Each row is a point on a landscape with many peaks, with its height.
A climber steps from a point to whichever of its 2 nearest points has the largest rise for the distance, and stops where none of them is higher. Distance is the straight distance between rows; heights are no part of it.
mefe height 692: 110 87 83 89 73 92 120 94 107 142 134 82 127 61 85 103 84 83 135 126 85 84 113 112 90 70 139 107 112 93
Kar height 110: 100 98 89 107 123 82 112 95 116 123 107 100 96 105 83 124 126 89 78 137 69 62 70 86 93 90 119 123 118 144
Fefe height 317: 140 103 103 93 81 104 82 107 85 71 69 127 105 113 112 109 114 79 111 107 87 70 82 59 87 147 74 81 136 105
kaze height 609: 143 75 103 88 89 75 129 73 141 119 121 108 140 77 81 141 105 85 113 149 83 70 103 138 90 100 152 117 109 104
Kopo height 482: 73 99 96 88 122 95 56 126 82 110 83 88 68 98 111 106 91 97 57 57 69 110 94 44 107 100 76 87 106 117
Lemu height 321: 108 124 84 76 79 100 97 88 88 79 113 110 115 103 105 127 139 91 136 117 112 103 92 92 102 108 104 116 129 89
bovel height 763: 108 59 108 100 132 88 87 116 143 91 92 113 125 80 76 129 76 62 102 98 119 120 130 110 92 102 135 70 65 103
dob height 684: 120 102 96 104 66 106 80 97 117 129 94 101 105 99 123 73 69 94 64 99 68 113 94 93 112 64 143 89 114 103
zozit height 540: 89 92 99 108 112 97 89 97 94 126 113 93 90 105 98 96 90 93 81 93 92 112 105 110 104 56 115 83 100 101
mugav height 351: 96 119 121 114 119 77 113 81 78 82 102 110 98 125 89 117 143 138 85 128 97 59 51 100 95 143 55 117 130 117
revo height 514: 117 62 95 101 146 77 121 103 147 112 122 115 116 95 77 133 102 74 135 118 121 107 141 151 86 104 124 87 46 88
kile height 255: 82 127 79 64 100 104 85 110 80 66 105 99 95 92 102 104 131 85 156 79 110 107 96 75 103 143 52 114 119 58
Tem height 164: 75 141 77 89 107 91 109 103 86 105 104 82 85 92 99 111 150 125 100 134 70 63 38 65 100 117 76 145 131 120
Tezak height 638: 127 115 108 135 73 84 138 63 135 109 74 121 106 106 92 77 96 102 69 133 96 76 81 112 125 84 136 136 85 108
num height 308: 99 53 104 123 149 113 109 133 89 145 98 92 105 69 102 81 41 99 94 80 117 110 148 105 96 70 111 60 50 104
netes height 563: 130 105 108 116 77 75 134 79 122 104 106 116 116 109 92 97 110 116 87 146 99 66 85 121 100 95 117 127 101 122
gal height 513: 127 128 112 123 55 114 98 91 109 67 57 124 113 125 114 68 64 113 68 110 111 92 86 84 118 128 90 108 104 120
kize height 409: 60 105 85 104 89 96 115 120 97 93 75 70 83 79 95 86 49 126 70 99 99 82 86 64 124 93 88 135 72 137
Lede height 572: 113 91 90 98 127 94 163 73 112 80 122 92 103 83 75 130 130 113 101 145 124 104 103 146 106 87 135 141 68 131
Reso height 490: 99 70 96 103 143 74 125 107 113 108 119 95 96 89 79 116 95 83 116 104 115 89 134 120 86 96 107 98 62 113
kop height 278: 82 112 89 104 135 71 121 94 98 98 116 118 91 128 100 96 133 94 129 96 128 109 133 151 95 107 53 86 51 77
sobif height 720: 90 106 102 122 80 109 100 93 101 113 78 94 83 109 116 78 68 126 47 88 87 114 93 105 129 61 116 100 78 101
mef height 754: 94 77 85 93 96 113 101 89 113 144 127 81 120 65 86 107 97 57 120 98 83 112 107 111 89 56 157 83 102 81
gedu height 587: 115 108 108 102 83 113 59 84 111 105 102 122 114 137 109 94 120 82 90 94 94 131 94 113 102 70 130 76 122 90
pesek height 457: 100 79 104 94 147 78 69 132 89 113 77 112 81 92 96 110 109 77 55 74 59 103 101 48 85 114 87 84 107 132
gefun height 345: 116 101 101 96 60 104 99 104 92 76 98 108 118 98 104 85 86 104 137 102 109 83 123 91 85 138 78 107 131 93
mev height 541: 109 113 87 97 115 104 140 73 100 67 108 91 93 94 81 119 133 126 102 116 141 137 100 151 109 71 113 133 66 106
bofu height 581: 74 90 105 94 124 94 83 129 78 86 86 104 82 108 103 85 90 90 108 56 104 103 123 80 95 127 50 89 100 92
luk height 529: 69 108 110 78 102 135 36 122 87 115 95 93 69 125 128 84 104 104 100 46 76 132 103 69 105 112 80 64 118 70
tad height 611: 93 79 79 99 127 104 146 72 126 104 129 83 102 75 77 139 131 88 93 146 101 85 95 117 94 86 148 129 72 131
musi height 440: 102 67 108 93 167 81 57 128 107 119 78 127 91 97 101 108 107 55 65 67 90 118 126 67 89 107 97 62 84 119
gizi height 470: 101 124 108 106 122 93 75 92 89 59 70 119 84 137 97 131 138 95 54 71 106 110 69 80 100 117 64 87 108 107
zapos height 723: 103 107 98 110 46 140 103 87 90 112 105 92 85 111 133 63 81 131 102 84 91 124 95 130 118 57 131 93 99 65
bemi height 669: 67 95 89 81 108 121 62 131 95 82 87 77 89 110 119 93 86 87 109 54 122 135 108 79 120 79 97 80 101 84
Dokal height 768: 75 129 88 100 43 133 81 93 92 101 85 77 78 113 125 77 85 128 94 82 93 115 80 94 127 78 110 100 105 77
zin height 624: 69 109 107 93 92 113 74 114 73 90 103 89 86 109 109 89 88 116 115 68 104 113 104 83 109 106 72 97 113 83
mili height 481: 102 108 150 133 91 94 91 98 76 95 99 106 95 142 107 85 75 143 74 84 89 100 90 102 94 135 46 92 113 102
Dezum height 629: 76 93 78 88 77 110 109 102 81 124 125 71 100 67 94 95 103 92 139 98 89 99 99 100 99 72 120 109 114 79
lebeb height 247: 120 102 118 96 74 125 82 115 73 65 75 108 92 107 115 68 76 112 123 69 96 88 103 60 85 182 41 85 121 85
duba height 425: 122 112 107 105 68 99 96 92 92 68 84 123 107 117 111 97 80 102 89 105 111 87 98 95 99 119 82 96 120 116
mab height 285: 103 117 95 78 84 107 93 105 90 54 101 113 104 109 116 97 123 92 161 92 137 108 119 96 89 148 72 95 112 62
Pubat height 525: 102 89 133 121 118 82 106 107 76 108 102 114 88 123 102 78 80 129 81 88 102 97 126 116 90 105 61 89 95 115
legar height 228: 85 149 97 73 105 107 94 90 70 83 120 96 95 105 92 120 161 110 139 100 102 115 74 86 100 137 57 119 120 64
femi height 612: 85 123 85 100 67 107 100 108 109 50 68 90 101 96 106 88 67 124 75 82 126 109 89 75 125 112 83 126 89 117
nurod height 437: 103 144 109 107 76 109 140 58 84 79 111 103 104 110 95 99 134 138 105 129 110 104 76 132 114 104 88 143 113 101
geku height 288: 108 106 100 89 56 111 82 119 83 85 104 99 100 90 115 76 86 107 155 81 91 86 105 66 82 165 58 97 138 75
lebo height 424: 96 108 142 119 110 86 102 98 73 86 100 111 93 141 88 102 114 130 92 95 91 78 77 94 91 159 35 95 121 98
mize height 814: 131 109 94 107 70 103 99 78 135 64 84 125 122 103 96 118 112 88 91 129 127 111 89 117 115 100 134 116 97 100
sez height 66: 111 93 95 75 108 64 83 113 96 144 116 116 105 91 98 118 119 61 134 106 56 63 105 71 72 112 95 97 142 99
gev height 567: 98 81 107 82 88 128 65 123 85 145 110 92 97 89 140 56 61 97 123 75 79 108 132 88 100 81 118 68 120 76
Mov height 765: 108 75 93 100 86 117 80 104 147 118 102 95 129 69 98 110 82 62 98 111 90 134 95 101 103 62 171 76 98 98
rif height 456: 97 86 99 91 102 78 115 111 103 105 117 99 104 83 90 99 87 92 127 106 102 85 121 103 85 101 93 109 98 114
giba height 721: 97 70 102 100 126 109 79 129 135 71 82 108 116 93 94 109 82 64 112 82 144 148 124 113 111 82 127 75 70 92
keka height 753: 100 113 110 119 92 107 91 107 110 125 66 96 86 85 122 65 50 110 40 101 82 102 108 70 129 73 133 97 76 122
zuvuv height 489: 65 106 106 99 106 95 143 98 67 103 119 66 84 87 84 98 108 140 122 115 106 74 91 104 91 115 62 140 105 110
soko height 263: 108 116 103 94 115 81 90 92 103 73 100 136 105 142 104 104 136 80 130 95 137 113 127 138 95 127 71 80 79 64
gid height 262: 141 116 109 85 71 134 75 105 79 57 70 117 86 116 110 86 103 88 119 83 103 82 82 59 81 175 60 65 137 74
siz height 427: 99 72 108 92 129 91 56 124 113 117 94 108 106 82 99 101 84 60 76 82 92 125 126 72 98 85 121 66 95 108
sofe height 367: 76 87 87 99 88 93 107 122 93 123 87 78 88 62 104 90 50 101 72 113 77 80 99 58 109 88 110 114 92 133
godon height 689: 103 115 99 141 76 103 135 69 116 105 79 98 83 114 100 80 95 121 56 112 107 103 81 127 124 54 123 124 66 109
nolo height 49: 114 77 86 76 122 69 77 124 101 111 89 121 100 78 94 141 123 49 116 96 76 68 90 56 77 133 95 103 133 107
sulif height 710: 132 135 101 110 64 100 127 77 112 52 82 115 123 125 99 96 110 112 85 127 129 106 94 131 109 97 106 129 97 103
mibo height 578: 87 110 105 106 95 96 106 100 87 104 122 93 95 111 100 80 98 112 135 85 111 110 120 125 93 98 72 95 108 72
geke height 474: 79 103 69 101 103 105 140 86 104 79 102 73 89 71 78 115 98 120 101 121 124 104 91 104 111 76 105 145 65 121
daz height 539: 85 106 104 104 87 92 144 90 70 120 134 82 94 87 97 89 97 128 135 107 106 87 108 133 89 99 83 115 101 89
Fino height 544: 125 71 111 90 127 80 129 87 140 113 127 106 126 82 79 146 97 85 122 131 104 81 134 147 80 105 142 104 80 101
musor height 294: 125 79 114 115 142 80 122 96 94 156 130 103 106 110 90 91 98 92 107 97 98 83 140 148 76 71 99 67 70 98
Pivig height 634: 112 130 88 99 48 118 68 82 109 119 98 105 100 117 128 73 97 92 92 101 68 121 87 97 108 81 127 92 132 85
dafe height 93: 93 99 95 107 118 81 102 82 92 158 130 89 85 106 89 120 134 83 84 119 57 71 84 95 73 70 114 96 130 121
gimo height 707: 135 91 99 98 80 91 119 77 149 80 110 120 135 85 89 150 114 91 102 141 107 112 102 141 107 97 161 112 95 96
nol height 302: 118 61 113 115 149 100 107 123 113 147 105 112 119 90 99 74 71 77 105 88 103 110 147 129 88 77 107 60 61 90
gutu height 381: 128 113 100 97 105 85 95 95 85 79 79 129 101 120 93 125 149 95 99 117 86 48 62 80 84 137 73 94 140 107
nubo height 379: 105 141 100 94 54 118 105 74 82 81 122 95 109 107 102 99 129 130 128 117 96 104 79 110 96 115 81 127 131 85
Vate height 334: 88 68 97 109 98 99 121 126 95 125 111 70 111 60 93 92 42 104 92 102 90 84 116 89 97 85 118 103 73 134
bag height 715: 99 67 92 102 132 102 90 88 137 92 104 97 108 81 74 150 110 64 87 107 116 125 106 111 91 90 152 88 73 109
Zan height 415: 78 117 110 98 123 86 141 86 88 73 113 91 100 102 85 106 127 154 111 128 112 61 73 105 102 142 57 143 111 129
Mugen height 254: 126 124 103 93 70 129 82 91 100 52 105 118 112 138 113 81 119 106 144 83 131 123 119 124 93 138 86 88 123 56
Sosem height 664: 95 68 94 113 118 102 123 80 151 106 108 89 107 73 64 137 99 81 77 129 88 99 92 111 95 82 161 101 69 124
kibe height 520: 89 94 118 120 136 96 99 82 92 116 112 103 75 138 96 111 114 98 69 78 106 114 109 125 95 68 90 77 85 114
Duf height 722: 114 81 106 114 91 126 94 112 108 141 80 101 110 76 130 66 51 104 44 100 84 126 107 95 120 53 139 68 81 101
zavi height 444: 64 122 75 111 98 106 127 93 117 79 76 67 88 82 88 102 84 119 56 110 121 89 79 80 131 80 104 154 58 129
Tabi height 135: 85 118 73 86 113 88 116 90 108 90 100 89 94 83 90 121 146 102 90 147 90 67 53 81 106 98 113 150 111 137
lekig height 430: 110 119 113 95 119 97 89 99 73 61 67 124 88 128 88 127 155 94 81 87 92 75 55 74 85 151 48 93 126 98
favan height 501: 88 104 120 106 141 85 75 86 93 94 95 106 81 134 87 123 131 93 43 85 100 104 85 102 96 88 88 92 100 128
Mubo height 613: 107 133 96 122 62 104 124 88 106 59 75 108 102 116 94 75 79 133 73 111 123 94 88 102 129 102 87 140 80 112
deta height 696: 90 70 109 92 122 124 72 135 115 87 72 94 102 99 119 80 69 87 97 68 133 144 124 87 118 78 116 74 80 96
zulez height 81: 109 82 96 82 131 69 93 99 105 160 136 102 106 95 89 135 130 64 112 131 60 67 102 90 72 91 124 100 124 116
Rusar height 552: 98 91 128 112 132 95 78 120 86 89 79 119 92 126 113 70 78 111 83 62 113 119 133 103 104 117 57 71 85 98
Zifo height 695: 66 135 76 85 65 126 79 107 103 68 70 78 83 101 115 86 81 120 76 70 103 117 73 56 130 98 88 115 105 90
Vuses height 559: 110 91 106 108 102 116 84 94 100 117 114 100 106 120 108 78 105 86 103 80 108 133 118 135 103 49 122 73 97 75
mez height 694: 111 87 102 104 65 127 116 105 87 126 122 87 103 98 124 62 84 121 143 77 108 121 119 135 105 59 119 83 104 56
tofus height 242: 107 132 117 112 91 98 89 84 83 64 111 123 105 142 104 87 131 116 123 86 126 115 108 133 98 124 66 92 109 70
Riri height 196: 78 136 97 85 97 101 93 94 70 103 119 77 93 103 93 114 150 123 124 115 75 83 40 73 94 140 65 128 143 87
zuge height 546: 68 100 110 85 85 130 52 127 76 136 99 78 79 102 141 75 72 123 102 63 75 117 105 79 110 89 97 67 120 74
Revi height 27: 129 64 87 67 109 65 97 119 110 84 92 117 110 65 92 152 102 55 133 130 91 52 102 67 77 145 115 108 130 106
nutan height 493: 101 123 111 118 75 92 146 69 101 105 110 107 95 117 99 81 117 142 79 141 88 73 71 136 109 92 96 140 107 111
Simad height 511: 92 103 90 91 108 91 124 90 86 63 111 88 105 88 80 113 113 123 117 102 148 117 112 118 106 99 87 131 74 104
Loru height 315: 113 54 106 113 108 112 117 126 101 136 103 81 123 52 106 73 29 103 103 99 98 106 134 111 101 68 130 75 65 106
Nuvu height 595: 84 79 78 93 76 125 96 116 73 148 122 70 103 63 115 78 64 91 132 85 79 102 107 89 97 61 126 85 111 79
vakug height 509: 62 110 86 75 95 115 48 129 81 103 81 78 72 101 122 98 94 109 86 46 69 119 69 53 108 114 71 82 128 77
nis height 824: 106 69 102 106 104 107 81 115 150 91 86 98 128 68 92 113 60 72 76 108 111 130 109 92 103 90 147 77 87 123
vitid height 286: 84 92 92 113 152 87 131 94 94 139 128 104 89 120 91 92 121 87 126 90 118 101 133 150 88 80 78 79 52 82

For each start below, name the point where the climber stops.
musi -> nis
Fefe -> keka
Revi -> mab
Lemu -> keka
nolo -> mab

Call two points neighbours if one is among the 2 nearest of the other. Go from one point of each pair to the other, from neighbour to neighbour, staying as high as possible. Name the lowest point that can't be avoided.
bovel, mab -> tofus
Dokal, mize -> femi
keka, mize -> Vuses
